Points, in no order, along strands that fork and pass close to each other.
Two points are linked if the straight distance between their rows is under 61.1.
z_479: [ 87  38 -29 -33   0 -51   8   8 -15  -6  33 -44]
z_505: [  2  32  73 -39 -34 -35  13 -26   8   9  31 -45]
z_654: [ 69  23 -30 -40 -15 -27   4  24  -4 -18   4 -51]
z_189: [-38  27  36   5  -4  15 -23 -43  19  28 -20  -7]
z_442: [ 20 -51 -10  20 -19 -26  -4  58   8 -51 -50  15]
z_191: [  1 -51 -10  31  -2 -12  -2  43   8 -37 -37  30]
z_574: [  5   5  29 -72 -34 -20   0  25  12   9  -4 -68]
z_617: [-30  20  33 -29 -24  23 -30   7  33   2 -36 -24]
z_542: [-43  -4  35 -17  20   5  18  -3 -32  56  55  11]
z_962: [ -9  17  72 -60 -30 -34  15  -4   1  20  34 -53]
z_562: [-57  -4  40 -40 -27  32 -31  55  12   4 -27  24]
z_412: [-18 -51 -16  25  11   5   5  46   0 -21 -12  38]
z_83: [-71  -4   8  22  25  51 -13 -13 -20  45   7  68]
z_419: [-27 -23  11 -11 -16  13 -16  46  22 -25 -31  19]
z_377: [-41 -32 -25  30  54  29  26 -10 -21  35  44  38]
z_683: [ 86  12 -76  11  19 -19   0  15  -6 -37   6  -1]
z_940: [-30  -4 -30  62  20  32 -15 -52  13  -4 -30  40]
z_38: [ -9  55  76   3 -35 -20 -12 -68  18  15   5  -8]
z_421: [ 10  48  52  19 -16 -23   2 -84   4   9  25   3]
z_630: [-19  14  51 -70 -29 -22   0  20   6  20  12 -61]
z_465: [-53   0  -6  41  17  36 -24 -37  18   8 -26  37]
z_63: [ -3 -39 -39  68  22   9   7 -11   4 -28 -26  48]
z_685: [ 43 -13 -11 -55 -11 -40  32  20 -17  -5  30 -77]
z_119: [-49 -15   2  27  45  27  14 -21 -28  51  45  36]
z_844: [ 28   7   7 -67 -30 -28   9  23  -1  -1  10 -75]
z_126: [-50  37  48  17  -8  11 -35 -57  23  41 -21   1]
z_373: [  6  49  75 -24 -35 -27   6 -41   9  10  20 -29]
z_239: [ 55  -1 -37 -35 -14 -17  10  26   0 -30  -2 -44]
z_632: [-29 -54 -38  36  50  27  31   7 -20   8  37  45]
z_87: [ 11  -1  26 -25   4 -30  39  -9 -16  17  46 -45]
z_515: [-10 -51 -46  33  46  19  40   5 -13  -5  29  16]
z_606: [ 72  34  -3 -24  -9 -50  20 -12 -19  -1  39 -51]
z_609: [ 53  37 -50  27  13  -4 -14 -30   0 -11 -11   0]
z_159: [-29 -16  -8   8  15  22   4   3   5  10   1   6]
z_876: [ -6 -21  13 -17  25 -20  44  -2 -18  30  59 -31]
z_992: [-35  22  31 -13 -11  21 -23 -11  20  21 -22 -15]
z_969: [-55  -7  31 -36 -17  44 -23  48  -7  18 -10  38]
z_223: [-51  -7  24 -35   2  41  -6  30 -24  37  17  23]
z_700: [ 82   4 -67  10   2 -14   1  27  -2 -50 -14   3]
z_130: [ 14   5   8  -3 -36   4 -33  22  30 -43 -65   4]
z_975: [-60  -1  18  19  35  35   1 -24 -26  59  32  43]
z_66: [-37 -34   6   0  -3  15  -9  45   5 -12 -19  38]
z_281: [-30  -9  -1   7  24  13  14 -10  -2  28  18  -3]
z_616: [ 29  19 -15  12 -27   8 -37   4  23 -39 -61  11]
z_374: [ 31  21 -32  31  -8  12 -29 -14  13 -37 -49  19]
z_653: [ 29  30 -37  29   3  10 -25 -34   5 -12 -32  10]
z_408: [ 26  57  24  31  -2 -28  -6 -82  -6  10  16   4]
z_830: [  5 -38 -36  17  35   6  39   1 -14   2  26 -13]
z_819: [ 48 -25 -38 -24 -22 -13  10  48   1 -49 -15 -27]
z_10: [-19  -6  23  -9 -34  12 -32  36  35 -30 -58  11]
z_329: [-49   8  41 -51 -33  20 -31  42  21   7 -22 -13]
z_444: [ 79  32 -70  22  25 -21  -4 -10 -10 -17  11  -4]
z_29: [  2 -18 -25   9   6  11   4   8   9 -13 -11  -7]
z_643: [ 20 -17 -35  10  18   3  27  -2  -7  -4  11 -21]
z_163: [-71   1   4  30  21  46 -21 -15   0  25  -8  60]
z_607: [ 42   4   7 -30  -5 -39  42  -6 -19   5  42 -56]
z_623: [ 42 -42 -24  -3 -25 -24   5  60   7 -54 -36  -1]
z_678: [-52  -5  32 -28  10  34   8  12 -38  63  39  28]
z_638: [ 36  65 -13  40  10 -25 -25 -79  -6  10   2  13]
z_474: [ 69   0 -49  18 -11 -18 -14  25   4 -54 -35  16]
z_696: [ -8 -20 -38  61  18  19  -2 -33  11 -20 -24  37]
z_833: [ 19 -53 -31  61   9 -14   4  20   4 -38 -40  44]
z_545: [-30  -8  38  -2  22 -13  38 -17 -22  42  68  -5]

A fork is a point with three links, a tip a point with one. Leave the first point through the second and follow the links. Name the first fork or tip that comes.
z_654 / z_479 => z_607
z_130 / z_10 => z_191
z_444 / z_683 => z_474
z_617 / z_992 => z_126
z_630 / z_962 => z_638
z_643 / z_29 => z_281

Name the points in between on the shortest way along the links from the first point to the second, in order.
z_700 / z_130 => z_683 > z_444 > z_609 > z_653 > z_374 > z_616
z_962 / z_606 => z_630 > z_574 > z_844 > z_685 > z_607
z_678 / z_685 => z_542 > z_545 > z_876 > z_87 > z_607
z_833 / z_616 => z_191 > z_412 > z_66 > z_419 > z_10 > z_130
